Each row is a point on a tangle of strands that fork, close into loops and nearly touch. The rows are in no order.
Two points are linked if the straight distance between their rows is under 54.
bukez: [-17  -4   5  31 -15  -3 -19  16  20   4  13  28   4  17  14 -12  -9  -7
 -21  -6  -7  -2  -1  -1 -14  -3  -5   8  29]
Vibo: [ -3 -33  -2 -19  16   9  -4   5  12  12 -19   0   2  -4  -2   0   5  11
  10  -5  15   6  -1   3   5  -5  -1 -10  -9]
zol: [  3  21  -7 -16   4 -19   5   4   4   2  -8 -12  10 -30   0   6   0  -7
   5   4  -5  -8 -14  11   1   7 -15 -22  -2]
puz: [ -8  23  -8 -10  -2 -15  19   9   4  -1  -7 -12  -3  -7   0   1 -22   4
  21  -4   4 -14  -5  25   6   1 -12  14  23]
Lavo: [ 18  -2  10  -6  -3  -1 -29  18 -11 -10   1   0 -14   9 -12   5   8  -7
  -6 -13  -5  -5   3   4   0   5   8  -9 -13]
tulo: [ 16  12  -4  -1   6   2 -13  -7  -9 -21  -4 -31   5 -12  -9 -18  11   3
   9   3 -11   3   4  -6   7 -12  20 -19 -16]
Sepo: [  6  18   2 -15   1  -2  16   6 -15   3  14  15 -16  -3   3  13   3   7
   1 -20  -1   3   8   1  -3   1  -6   3   2]
bug: [ -8 -10   5  -5  -2 -11  16  13   8  18 -17   3   7 -12  -6  17  -5  17
 -12 -10 -20   6   4  12   4  10   4   8  -7]
feruf: [-15  -5   7   5  -4 -16  15   7   2  22 -11  15  11 -11  10  24  -3   7
 -17  -7 -13  12  -4   3   6  -2   7  -3   7]
rur: [ -7   7  -5 -19   1 -16  16  -8 -16  28  12  10 -16  -9   2  -4  14  26
 -10  -2  18  17  -4   7   6 -12   9   6  12]
bukob: [ -2  42 -15 -10 -15   0   6 -21  -6  -6   6 -11 -10 -25  18   4 -16   6
  25   6   6  14   7  -1  14  -4 -16  -9 -13]
budam: [  0  -5   4   5   4  -7  13  18  19   6  12  14  -2  24  -9  -2 -11   8
  -3 -17  -6  -1  -6  11  -3   4 -13  11  25]
pebub: [-11 -25  25   4  13  32 -22   3  11   0   7   6   7   4   3  11  15   4
  13   9   8  -6  18  -1  -7   3  -2  12 -21]
tet: [  3  36  -6 -17  -5  -3   1   1 -10   7  -3 -10 -19   3   0   9  -9   8
  11 -11  26   3   0  16  10  -3   6  -9   6]
mor: [ -3 -10  25  13  14  13   4  10  16  -1  -6  -5  15  11   1   4   6  -5
   2  -6 -16  -9 -14   2  -3  12  -8   2 -25]
dul: [  7  -7   2   7 -12 -20  16   8  -2  -2  10  17 -10  -9  -1  -4   0   9
 -18  -9 -18   4  16  -4 -24  -5 -12  14  23]
nonod: [  5   1 -23  -5   2   0 -12  -4  11  -2  -8 -23  17   8   1 -18   1   2
   7 -13   9  -7 -11   4  -8 -10 -24 -12  30]
vupog: [  0   8  20  11   8  14 -10   6  -4   9 -10  -8   0  11  -5   6   3   4
  10   8 -12   4  -2  -4  26  -4  27   5 -26]
Tir: [-13   7  32  11 -17 -11   7   8  10 -10   2  20 -10  10  25   2 -12   0
  -8   1  10   9  -5  -1  12   7  -7  13   3]
Nukav: [ -2 -31   2  -1  26  22   0 -12  -2   8  10   8   8  11 -10  -8   7  -1
  12  18   0  -1   1   3  -3  -8  17  14 -16]
zik: [  7  27  10   4 -13 -11  14  -6   3   1  -9 -16  -4  -1  -7  -3 -14  -5
   6  -6 -14   4 -24  -8   6  14  -2   9 -15]
rer: [  0 -18 -14 -26   4   3  -7   0 -18  17   0   3 -11   0 -19   7   5   9
  -1  13  16   8   9   2  21 -11  16  -1 -12]
Kotur: [  5   4   9   0   0 -17  10  -4  -5  17  -6  -7  -7   2  -9 -13  14  -1
 -13 -24   5  12 -19   7   1  -3  -6 -11  15]
sofi: [  7  -8  -9  15   0   9 -13   7  -9 -13  15   1   3  15   5  10  12 -13
  -5 -21   1 -11   6  -9 -22   2 -17  -2  19]
sagid: [ -5  10  23   7 -21 -19   1   3   2  -9  -5  20 -15  -3  22   1  -1   0
 -21   2   5  11  -4 -17   9  10   5   4  -6]
nura: [ -5  34  -3   0 -16 -11  18 -12  -9   0  -3   2  -8  -5   4   4  -6 -10
  -5  -2  -2   9 -12 -13  -4  15   2   2 -13]
rofo: [  6  -3  -9  -7 -11 -26  19  12   4   7   0  -4  -6 -12 -10   9  -1  12
  -9 -10 -22 -10   5  18  -4  11  -6   2  -7]
peve: [  3 -10 -16   1  11  13  -7 -19  17  12 -14 -15  13   4   0 -10  -5  -1
   3   6   9   2   7   9   9 -17  21 -13  14]
keson: [  0   4  -9   0  -5  -6   2  -6   3 -14 -13  -6  -1  34   5  -6 -18   1
   8  -1  -1  -4   4   4   2  -3 -21  15  23]
Goren: [ -4 -29  15  26   5  17   1  -1   2 -12  -3  -5  17  -5  13   9  14  -1
   3  -8  -8   0   4  -9  -8  13  -7   3 -17]
bulop: [ -1  -7  19  15  -6   5  -5   3  -5 -26  -2  -5   3  -5  22  12   6  -3
  -4  -6 -12   2   9 -13  -4  13  -6   5 -11]
pum: [  3  18 -20  -4 -15  -7  11  -6 -10 -16  14  -7 -11 -20  10 -12  -2  -8
   2  16   0  -9   9  18   1 -20 -28 -14  16]
zaz: [-11   8  -1 -12   3 -18  17   4  10  13  -9  -7 -10   8  -2  -4 -13  16
   8  -7  17   0 -16  13   8  12   3  16  17]
Mone: [ 17   4   0 -17  22  20  -1 -15 -14   5  -6 -20  15  -6 -14 -17  -4   9
  14  19  12   4   8   0  25 -19  26  -7  -8]
Siran: [  2   2   6   3  14  12   8  -6  -8  25   8  15  -6  19 -13  -1   9 -17
 -10   9   7   0 -16   2   1   4  25   2  -4]
nek: [ 13  13 -14   2  10   8  -6  -8 -13   1   7   0   4   2   3  10  16 -13
  -1 -18   8 -11  11  -3 -18  -6 -14 -20  13]
vor: [ -4   5 -17 -12  11   2  11   2   7  17  -4  14   8   3  -8  20  -8   3
  -9   9  -4 -15  -4   0 -12  10  16   0 -13]
lep: [-12  -7   3   6  -9 -11 -11  25  21  -4  -1  33   7  14  12   2  -5   4
 -15   3   4   2  -3 -12 -19  -3  -8  10  25]
borok: [ -7  -1  -4  10   2 -10   5 -12  -4  -2 -21  -3  10  -4  12   1   4 -12
 -14   5  -9   0  -8  -8 -13   1   2 -14   4]
puzit: [ -4 -10   9  -4 -14 -11  -2   5   8 -10  -4  21  -9 -15  16  12  -1   3
 -17  10  -2  19  -6 -17   4  20   6   7 -20]
Kibol: [ -8 -52 -13  23  -1  12 -17  -7  -5  -2  -2 -17   7  -7  -5  -8  12  -5
   0  -3   4   1  11  -3  -8 -19   7  -3   3]
faso: [-18  -9   9   3  -6  -2  -3  11  34   2 -13  24   9  14  16   5  -7  -3
 -15  21   7  -1   1  12  -1  13  13  10   0]
rosi: [  5 -16 -19 -13   3  -3  -9   8  -5  19  11  17  -7  -2  -9   5   9  15
 -13  -9   3   1  17  10 -10  -9   6  -9  10]
mabo: [-10 -18  21   0  -6   1   1  -9  -4  13  24  11 -14  20  -5 -17   8   3
  -7  -5  -5  10  -6  15  12  19  10  21 -10]
zudef: [  4  38  -5 -18   0  -6   1   1   5   9  -4 -27  -6  -4 -11   1  -6   5
  15 -15  14   5 -16  18  18   6   3 -13  -1]
zin: [  2  34 -11  -8  -6  -1   9 -19  -6  -3  17   1  -3 -14  15 -11  -3 -11
  -1  12  14 -12  -3  10  -2  -9 -17 -16  12]
zipe: [ 10   6 -15  -2 -26 -12 -11   8 -14 -31   8   3  -7  -5   5  -3  -1 -10
 -13   8  -6 -16   7 -20 -22   0 -23  16  31]
Lol: [ 14  18   3   3   6  12 -10  -1   0 -36   4 -13 -11  26  -4 -18   3   4
  15  -4  -6   0  -5 -15   5   3  14   1  -9]
Ped: [-17 -24  10  21   4  26  -5   3   2  20   2  12   9   0   8  16   9  12
  -7 -20  -3  10  16  13   0 -13 -14   1  -2]
zuki: [-19 -23  19   4  16  28 -20  -6  -2  18  10   8   6  16  -8  -1   9  -7
   9  30   3  -9  19   5   8  -9  11  22 -16]
muf: [ 10  25 -13 -16  -9   2   0 -12  -1  -6   4 -20  -5 -18  -2  -4  -4  18
  22   0  13  24  -2 -14  19  -2   1 -15 -25]
zukom: [-21  16  -3 -12  -6 -17  15   0  -7   3  -3  19 -12 -17  23  22 -14  16
   0   4   6  11   5 -11   3   0   8   9   9]
Pemob: [ 11  -2  -1  -2  -4  -8  -1  -1 -13 -22  -2 -21  12 -12  -4  -7  17  -2
  -1  -9 -13  -5 -13 -14 -13  12 -18  -4  -4]
Kizi: [-12 -23  -8  -1   7   4   8 -12  13  16  -1  16  -2  13   4 -10   7   7
  -8   5  11   8   0   8  -2   0   8   8  14]
mil: [ -2 -45  -1  20  -7   1 -31   9   5 -13  -1 -17  -1   6  -4 -12  13  -4
  -9   0   4  -5   4  -1 -10  -2   6  -1   8]
lene: [ 12  -2  -9  13   2 -10   6 -10   0   9   0  -7   6   8  -8  -8   5 -18
 -20  -3 -16 -11  -3   1 -11   8  12 -10   2]
gosam: [ -9   8  -4 -21   2  -8   9  -5 -18  29 -15 -16   6 -27 -10   7   0   3
   5   8   8  10 -15   4  21  -7   8 -11 -20]
zon: [  8 -18 -15  17 -21  -6 -13  16   4 -15  20   2  -9  15  -9   2 -11  -1
 -17 -16 -27 -12  23   7  -5  11  -2   6   9]
mez: [-20   2  -7  15  -8   0  21  -1   6  20 -14  14  11  -4  13  17 -16   9
  -2 -10 -10   6   1   0  -4 -11  -1   4  21]
giri: [  3  -8  -6   1  17  13  16 -16  -1   5 -10 -16  21   7   4   7  -6  18
  15  -7 -16  -4  12   5   7  -2  -5   8 -10]
Kozum: [ 11 -22  -8  15  -1   0 -12 -14 -11  -8   7 -13  -4  11 -11  -8  17 -16
 -19  11 -14  -9   6  -3 -14  -3  27  -2  -2]
pebav: [  1 -13   0   7 -19 -15  -5  10 -11 -16  14  14 -15   6  -4   2   4   3
 -22 -10 -12  -2  13   2 -16   4  -3   8  21]
buv: [-18 -20  11  28  -3  11 -18  13  12  14  11  20   2   5   2  12   7   2
 -16 -13  -9   3  12  16  -9  -3   1  -1  -4]
Kela: [  8   6  12  11 -14 -10  21  -1   2 -15   1  -5 -10  16   2 -18 -20  -7
  -4   5 -15  -4 -19 -13   6  18  -5  15  -4]
rav: [  4 -29 -22   8   4  17 -13 -10   3   5  -7  -8  11 -14  -6  -8   9  -3
  -3   9  11  -2  13  -3 -10 -21  18 -15   7]
zutan: [  4  -3   2  -1  -8 -10   8  16  14  -5  -3  11 -11  30  -7  -4 -24   0
  11  -8 -14 -13   4   4   9   4 -13  21  22]
vuri: [-10  -8 -22   4  -7  -4  -8  23  15   7   0  18   4 -17   6   2  -2  16
  -5 -32  -1   0   8  -3 -15 -13 -16  -5  19]
Tiv: [  2  26 -12   0  23  13  17 -33 -12   2  -1   2  11  -3  12   1  -1  -6
  10   7   9   2 -12 -20  -8   8   9   2  -6]
Rem: [-10   8   7   9  -1   1   1  -5  11  -6 -12   6   3  34  21  -1 -14 -14
   0  -2   2   0  -5  -7  -2  -1  -8   9  25]
buro: [ -1 -15  20   2   3  -7   2   0  -6  22  -4  -3  -9   0 -14 -12  15 -13
 -13 -14   0  14 -19   4   6   4   2  -9  -5]
riz: [ -2 -37   9 -11   9  10  -8   6  -7   1   4  13  -4 -18 -15   8  18 -13
   3   5   8  -1   1  -7  -9 -16   7  -3 -11]
gezo: [  2 -20  22   5 -11  11 -21  -4   0  -9   0  -2 -26  -1  -5 -20   5 -15
  15   5  12  18 -11 -16   9  -8   9  -5 -11]
Zego: [-16  24  17   5  -3   0  12  -6   3  -5  -6  13 -10  18  21  11 -15  -7
  -2 -10  12   5  -1  -8   7  -3  -2  11  21]
Tuki: [ -9  22 -14 -19  -5   1  18  -8  -5  -9   8  -7 -11 -24  22   5 -20  13
  25  16  15  -4  12  22  19 -11 -17  -3   2]
lasek: [  5  30  -2 -11  10  -5   7  -9   4   4  -3 -28   9 -17  -1  -1  -8   4
  19  -1   1  -1 -15  13  11   3  -7 -16  -9]
Rugeg: [ 10  18 -10   0  -8  -3  11 -24  -5 -12   8 -19 -17  10  -7 -28   2  -1
   2  -4  -3  -5  -4   0   4  -3  -7  -1   4]
geb: [ -6  20  24  -3  -6 -28  20  23   5   2   0  10  -7 -10   3  -1 -17   6
   6  -9   6  22 -25 -12   2  20  -8  15   1]
tiniv: [  9  -4 -15   8   5   9 -22   9  -1 -19  -3 -12  20  17  -6  -1   3  -1
   2 -14  -1 -16  -5  -8 -13  -9 -25   0  25]
Falom: [  5  25 -17  -5  -2 -10   3  -2  11 -18 -14  -1   0   3  11  12 -23  -6
  16  16 -12 -21  16   5   3   4  -9  -1   7]
rapap: [  4   3 -28 -32   8   7   0  -2  -6  11   1   7 -10  10  -5  17  -7  19
   7  15  14   1   7   3  16   0  17   4 -22]
Fam: [ 19  18   1   6   5  11  -3 -11 -17 -12   0 -21  13  -7   6  -5  14  -1
   8 -22  -1  -4  14   0 -10 -11  -9 -24   4]
dek: [ -2  13 -11 -11 -12 -14   6   7  12 -12 -16  15   1   0   9  21 -22  -8
  -7   9  -1 -12   4  -5  -2   6   5  -8  13]
Lenu: [ 17  -3  -2  -4   4  -5  -6  11 -10 -12   5 -12 -13   0 -17  -8  20  -4
  -2  -9 -11  -3  -7 -10  -6  17  -2  -1 -12]
Veveb: [-11  11   3 -13  -6 -22  32   6   1   1   1  20 -13 -17   7  12 -20  12
  -6  14 -11  -2   6  -5   2  12   7  18   3]
rivaf: [-14 -13   0  25 -17  -1  -6  27   4   4   4  19   0 -13   4  16  -3   6
 -17 -19 -13   4  12  -4 -13  -9  -4  -8  10]
ris: [ -2  12 -12   5 -12   4  24 -15 -14  -8   3  -2  -3 -29  14  -1  -6  -9
   6  14  -3   4  20  14  -8 -22 -36  -3  18]
Gor: [  8   3  -2  -1   1   5  -4 -18   7  -9  -7  -9 -13  16   2 -17  -4   5
  11   0   0   3  -1  -9  12   5  10   5  -8]
Sidot: [ -9  19   9  -3  -2 -30  15  26  -1  17   6   3 -11  -1  -6  12 -10  18
   5 -11  14   5 -24   0   8  12  14  18   4]
feb: [ -4   0 -28 -10  -2 -13  -2   6   7  16   4  12  -1 -14   1   8   1  16
 -11 -14   7   4  17  11 -12 -15  -6 -10  18]
kavug: [-10  23 -11  -3  -9 -22  16  17  11   3  -4   0  -5   1   0  -1 -17   1
   4   6  -5  -7  -7   9  -7  -6 -16   6  41]
Givug: [ 10 -24 -12  21  -3   7  -9   5  -1 -11  19  -8   0  10  -6  12   1   5
  -4 -15 -20 -13  24  13  -7   3  13   5 -12]
Gisa: [ -8 -10   1  -7   0   4 -12  25  15 -11  -3  18   5   5  18   7  10   1
  -4 -10  11   5 -10  -7 -16   5 -10  -8  19]
kug: [ -3 -36  20  26 -12  -1 -30  10   7 -11  14 -14  10   4  -7  -4  16 -14
 -14   8  -8  -9   3   1  -8   6  -2   9   3]
Voz: [  4  12 -17 -13 -20 -20  -9  18  -2 -17   4   3   9 -14  -2   1   3   6
 -13   7 -10 -14 -10  -5 -16  -4 -28   5  29]
ger: [ -3 -10 -27  -7  14  11  16 -20   0  18   7   7   4   7   5 -12   9  10
  -2  10  21  -2   3   6  -8  -6   8   8  11]
zugiz: [  4  -9  27  16  22  19  -2   1   2  11   0  -1  13  16 -15  -2   9 -15
   1   4 -11 -11  -5  12  -3   2   5  -7 -10]
nam: [ -2  15   3  -4  15   5   2  -2 -10  14 -14  -2   9  12 -10  19  -9   4
  15   7  -3   0  -6   1  19   0  31   5 -26]
ren: [ -2   8 -17   6   9   9  -8 -12   8   8  -2 -23  33  -6   0 -18  -2  -7
   0  -1   9  -6 -10   8 -10 -16 -21 -27  18]
Veru: [ 22  -5  -5  -2  15  10 -11  -2  -3 -11  -1 -22   4   0  -7 -11   9   8
  10  -3 -12  -8  17  12   5 -10  25  -7 -10]
valo: [ 11   5  -4   0 -10  -5  -2   7 -20 -40   3  -6  -2  -1   1   7  -5 -16
   0   1  -9 -12  18 -20 -11   3 -25  10  15]
Sem: [  6   4 -14  -9  -9 -12   0   0  -2  -6   6  -4   8 -19  -7  -9  13   1
 -11  -3 -18 -12 -11  -2 -19  -1 -27  -6  16]
raz: [ -6  -2  -4   1  12  13   4 -13 -22  18  -8  14  12 -16   5  21  15  -3
 -12   4  11   8   8  -8   2 -16   9 -11   0]
fek: [  2  -9   9   2  -6   1 -17  12  -4  11  -6   1 -11   9  -5  21   8   5
  -9 -17  -7   3   8  15  14   0  12 -11 -11]
kazek: [ 21  18 -15  -7  10   0 -22   3   2 -25 -11 -33  14 -14 -15 -23   8  -4
  19   6   6  13 -10 -18   4  -6   4 -19  -6]
guga: [ 12  19   0   2  -6  -1   1 -11 -14  -3   9  -3 -16  21  -2 -22   4 -12
   1 -16  -3  -6  -9  -7  -8   3 -20   2  15]
Meza: [ -5   8   0 -12  -1   0  11  -6 -13   6   2  10  -5  -5  18  27  -6  14
   3  -6   3   7  13  -5  11   3  -5   4  -9]
fos: [  4 -16   4  -1  27  16   6  -9  -4  17   0  -4  11  12 -17  -7   5  -9
   3   6  -2   0  -8   3  -4  -6  14  -1  -6]
gerit: [  8  13 -12 -23   1   6   0   5  -6  15   5   2 -10   9 -16  15  -5  22
  12   2  -6   2   1   3  17   9  25   7 -32]
dis: [ -3  12 -13   5   0   3  22 -18  -4   5 -10  -5  10 -15  17   9 -14   3
  12 -10  -1   3  23  11   7 -13 -27  -4  14]
zus: [ -6   8 -12 -18  -3 -10  12  -7   1  17   5  -5  -5 -20   4  -9   6  15
  -8  -4  20   5   2  20   2 -13  -5  -6   8]
tik: [-11 -17  35   7  -6  10 -33   4  -1 -13 -10  -5 -15 -11   5 -13  14 -17
   9  11  11   4   4  -5  11  -8   8  -1 -12]
nuzu: [ -2  -6  17  -7  -2  -3   8  -5 -16  24 -14  -2  -1 -20  -7   4   9  -4
  -4  -6  -1  21 -19  -7  11   0   9  -6 -19]
fizu: [ -1  -3 -25  -1   4   9  29 -16  -1  18   7   0   9  16  -3   9 -17  14
   5  -5 -16  -9  15  13   5  -9  -9  15  -1]
Teneg: [  7  21  -1  -5  -2  -6  10   6 -14 -26  -8   1 -13  -4  -2  -4  -9 -26
  10   9  -8   0  10  -8  -6   4 -39  10  12]
Vusu: [ -7   9 -17  -8   7  -5  33  -1   8   3   7  22   8  -3   9  21 -13   4
  -2  12  -4 -11   3  -4 -12  14   4  18  -3]
Gigit: [ -4 -14  22  16 -11   4 -13   6   8   8   1  15   1  13   7  16   0   4
 -17  -5 -16  -4  18  20  12   9   3   3 -12]
Zigiv: [ 10   5  -8 -10   3   6  -8  -1  -6  -9  12  21 -12   5 -10   3   6  -5
  -7  11  11  -1  -2 -18  -8  19  17   1 -20]
gude: [ 13  -5 -12   5   2 -10   5   0   5 -11  -2 -11  14  14 -13  -3  -1  -6
 -13  10 -24 -23 -12   1 -15  15   3   2  -2]
zomek: [  2  13   8   4  -1   2  10  -8  -7  15  15  13 -14  21 -10  -1  -4  -2
  -5   1  -4   5 -13   4  13  10  17  11 -12]
volan: [  5  24 -11  -2   4  -7  14 -22   3 -10 -13 -33  13  -8   2  -7 -13   8
  28   2 -12  -4  -4   7  12  -1  -4  -8  -1]
Rafog: [  4  -6 -13 -20  13  10   5  -7 -26  22   3   8   7 -10 -13   9   7   1
  -4  16  20   3  11   8   4 -18  10 -11  -8]
foz: [ 10   7  -6  -2  -2  -7  22  -1 -12   5  21  17  -9 -10  -7  -1   7   1
  -5 -12 -11  -1  18   4 -20  -7 -19  11   5]
Sini: [  1  10  20  15   6  26 -16  -5  -5  -6   6   0  -1   9  -8  -5  10   1
  17  16  -3  15  -3 -14  13  -2  21   4 -36]
luma: [  9  -2  -2 -18  20   8   1 -15   2  16 -20 -18  17 -13 -17 -10  -3  -7
  17  12  15  -6   2   9  10 -24  27 -23   7]
fego: [ -7   9 -10  16  -8   4  10 -11   4   7 -15   0   2  -1  13   9 -23  -6
   3 -10 -11  -1  20   3  -1 -18  -9  -2  23]
nutog: [  3   3 -11  -7  19   8   3  -2   8  -2  -8  10   6   2  -6   5  -6  -6
  -3  24   2  -2 -12 -18  -5  15  26   0 -25]
Pamiv: [ 17  26 -12  -2   3   7 -10 -12 -12 -17   8 -35  24 -19  13  -5  11   4
  12   5  -2 -10  13   7  -5 -13 -20 -28  11]
Gatab: [  7   9 -16  -6  19  17  15 -27  -6   5   9   3   6  12   3  -6   3   7
   3   8  18 -10   3  -2 -13  -4  -4   3   0]
sakup: [ -6 -19  27   7   1   9 -24  16   6  -3  10  15   4  -3  -7  -4   9 -32
  -9  25  17 -20  -1  -7 -10   4   5  -4 -10]
nemu: [-21 -14   2  -2   2   7   3  -1  23  12  -3  22  -3  16  19   3  -7   9
  -2  12  14   1  -3   4  11   6   6  16   5]
dip: [  0   3  -1 -15   4  -8   4   7   0  -4   1  -3 -12  -9  -3 -12   4   2
   6  -5  15  22 -31 -18  -2  16  -9  -2 -11]
miduz: [ 14 -11   4  -4  -3  -1  -6   8  -2  -6  28  25 -18   4  -5   3  14   8
 -16  -2   3   7   6 -10  -7  23   8  11 -20]
kilan: [ -8 -10  25  18  -9  -8 -13  15  19  -4 -10   2   9  23   3  -8  -2  -8
 -16  -2 -13 -10 -22  -2  -1   5 -15   7   9]
dab: [ -3  -2  19  13 -14   3   1  -2   8  -3  -5   4   5  -8   7   1  -6  -1
  -3  14   2  23 -15 -18  11  16   3   9 -38]
fivar: [  2   0  -2  -1   5 -10   4   1   5  10   9   0  -6  18 -11 -11   4  -2
  -4 -24  -5  -4 -10  12  -3   4 -19  -1  18]
dilo: [ -7 -42  20   4   6   9 -18  -1   1   2  10  16  -3 -10 -14  -2  15 -22
  -3  20  12 -12   3  -2 -14   1  -1   8  -9]
Lari: [ -2  24   1 -13 -10 -29   4  24   3  -3 -10  15 -12   4   1   6 -19  -4
  -3   9   7  -8  -6   3  -1   6   0   5  30]
birag: [ -9 -19  35   5  -7  -2 -11   0  14  10  10   3  -7   4  -8 -19   5  -7
  -6  13   0   5  -8  11  17  17   1  13 -27]
Kide: [ 11  -1   3   6 -12 -16  18   5   2 -20   6  -1   3  10  -8 -10  -3 -11
 -12   2 -23 -13  -8  -9  -9  16  -7  20  -1]
megu: [ -8 -46  22  11  -4   3 -18   6   7   6  16   3  -4  -3 -11  -9  13 -12
  -9  10  -3  -4  10  10   2   7  -1  11 -18]
vipen: [ 13  24  -6  -5   5   2  13  -7   6 -24  -8 -16   3   3   7   4 -23  -4
  28   6 -16  -7   9   2   6  -5 -12   1   4]
gigog: [ -5  -9  23   9   3   8 -14  20  30  -4 -10   0  14  18   3   2  -4  -7
  -1  -1  -8 -11 -13   3   4  17 -12   7  -6]
fimi: [ -4 -11  -8 -22  13   0  -8   6   4   1  -7   2  -5  -8   0  -8  10   1
   5  -2  21  12  -6 -10  -2   3  -3 -10  -8]
Kuru: [ -4  -9  37  14  -7  11 -39  11   9  -6  -2  -5   1  -8  -3 -10  12 -31
  -2  17  16 -15  12  -6  -1   6   9  -3 -13]
vos: [  9 -19  -3  15   0  14 -22   3   4 -11   4 -19   4  10  -4   4   8   9
   6  -8  -9  -3  31   9   2 -12  20  -1  -2]
Takuv: [ -2  16   8  -6 -12 -19   0  23   6  -9  -1   4  -9  -8  -1   0  -6   9
  -2  -8   7  19 -33 -19  -3  21  -8   2  -8]
Podak: [  1  12   2  16  13  12  10 -23  -1 -10 -10  -5  18  -2  12  -6   3 -10
   4   9  -7  -3  -8 -22  -5   7  14  -2  -2]
dif: [ -2 -24 -10 -15   0   0 -15   5  -9  20   2  19 -15   1 -13  19   9  10
  -9   0   0   3  12  17  11  -6  21  -6 -11]
fiku: [-19  19  -5 -10   6 -11  14   0 -17  28 -12 -14   3 -22  -1  13  -6  17
  -3   4  18  14 -14  14  19   1  13  -1  -2]
medi: [ -2 -33   2  -6  15  15  -2  -3  17  -2 -12 -12   7   7   5  -1   5  16
  16 -10  -4   7   6   9   8  -3  -6  -3  -7]
par: [ -6   7  11   4  -1   4   4 -11 -11  -6 -13   6   3  -8  23  22   0   3
   6  -8   1   7   9 -16  11   8  -6  -7  -3]
babi: [ 10  12 -11  -3  13  10  -7 -17   2  -3   0 -29  29 -17   7 -25   5  -1
  -1  12  12  -7   7  10  -6 -21  -1 -26  13]
Vabu: [  6   9 -10 -20   5   9  -6  -7 -10   7   2 -22  -6  -9  -9 -11  -9  19
  21  13  27  22  -2  -1  21 -18  16  -4 -16]
bimus: [ 16  -9  15  -5  -8  -2 -25   6   1 -12  -9 -14  -9   0 -18 -14   6  -2
  20  -9   8  24 -19 -10  14  -3   6 -15 -18]
Lela: [-19 -21   7  40 -21   0 -17  17  17  -7  -1   7   9  13   5 -11  -4  -6
 -21 -13 -14  -7  -8   0  -9  -4 -11   8  19]
peli: [  1 -35  12  -1  16  11  -6  -9 -17  -7  -2   4   8 -22   0  -3  15 -17
  16   5  19   4   4 -16  -1 -18  15 -18  -6]
Fise: [ -5  37  -8  -9  -2 -11  22 -14 -10  -4   7  10 -14 -13  -1  -4  -1  -8
  -5   9   7  -3 -12  -4  -9   0  -2  -4   7]
Zopak: [ 17   9  15  14   8  19 -24   6  -3 -27  13  -4  -1  14  -4  -7   9  -5
  15   3   1   4   6 -16  -1   5  22  -6 -24]

How many points has the smallest loop of links through each point below? Write none if it is on no loop.
ren -> 8
rosi -> 8
Gor -> none
tulo -> none

A piece is all that can be reached along the links. How many separate loops has the piece of each point below (a circle has one, a figure eight two, a Y none), and how many tips (points with one link)?
sagid -> loops 1, tips 6
pebav -> loops 0, tips 7
Sidot -> loops 0, tips 3
nura -> loops 0, tips 3

Name the points in between on the shortest way along the links from the first point to the second, in order.
zol; Takuv -> lasek > volan > vipen > Falom > dek > Lari > kavug > puz > zaz > Sidot > geb
gezo; bulop -> tik > Kuru > sakup > dilo > megu > birag > mabo > zomek > Siran > fos > zugiz > mor > Goren
feruf; Kizi -> mez > fego > dis > ris > pum > zin > Fise > nura > zik > Kela > Kide > gude > lene > borok > Podak > Tiv > Gatab > ger
Sini; budam -> Zopak > Lol > Gor > Rugeg > guga > fivar
kazek; lep -> tulo > Veru > vos > Givug > zon > pebav > dul > foz > Sepo > Meza > par > bulop > Goren > mor > gigog > kilan > Lela > bukez
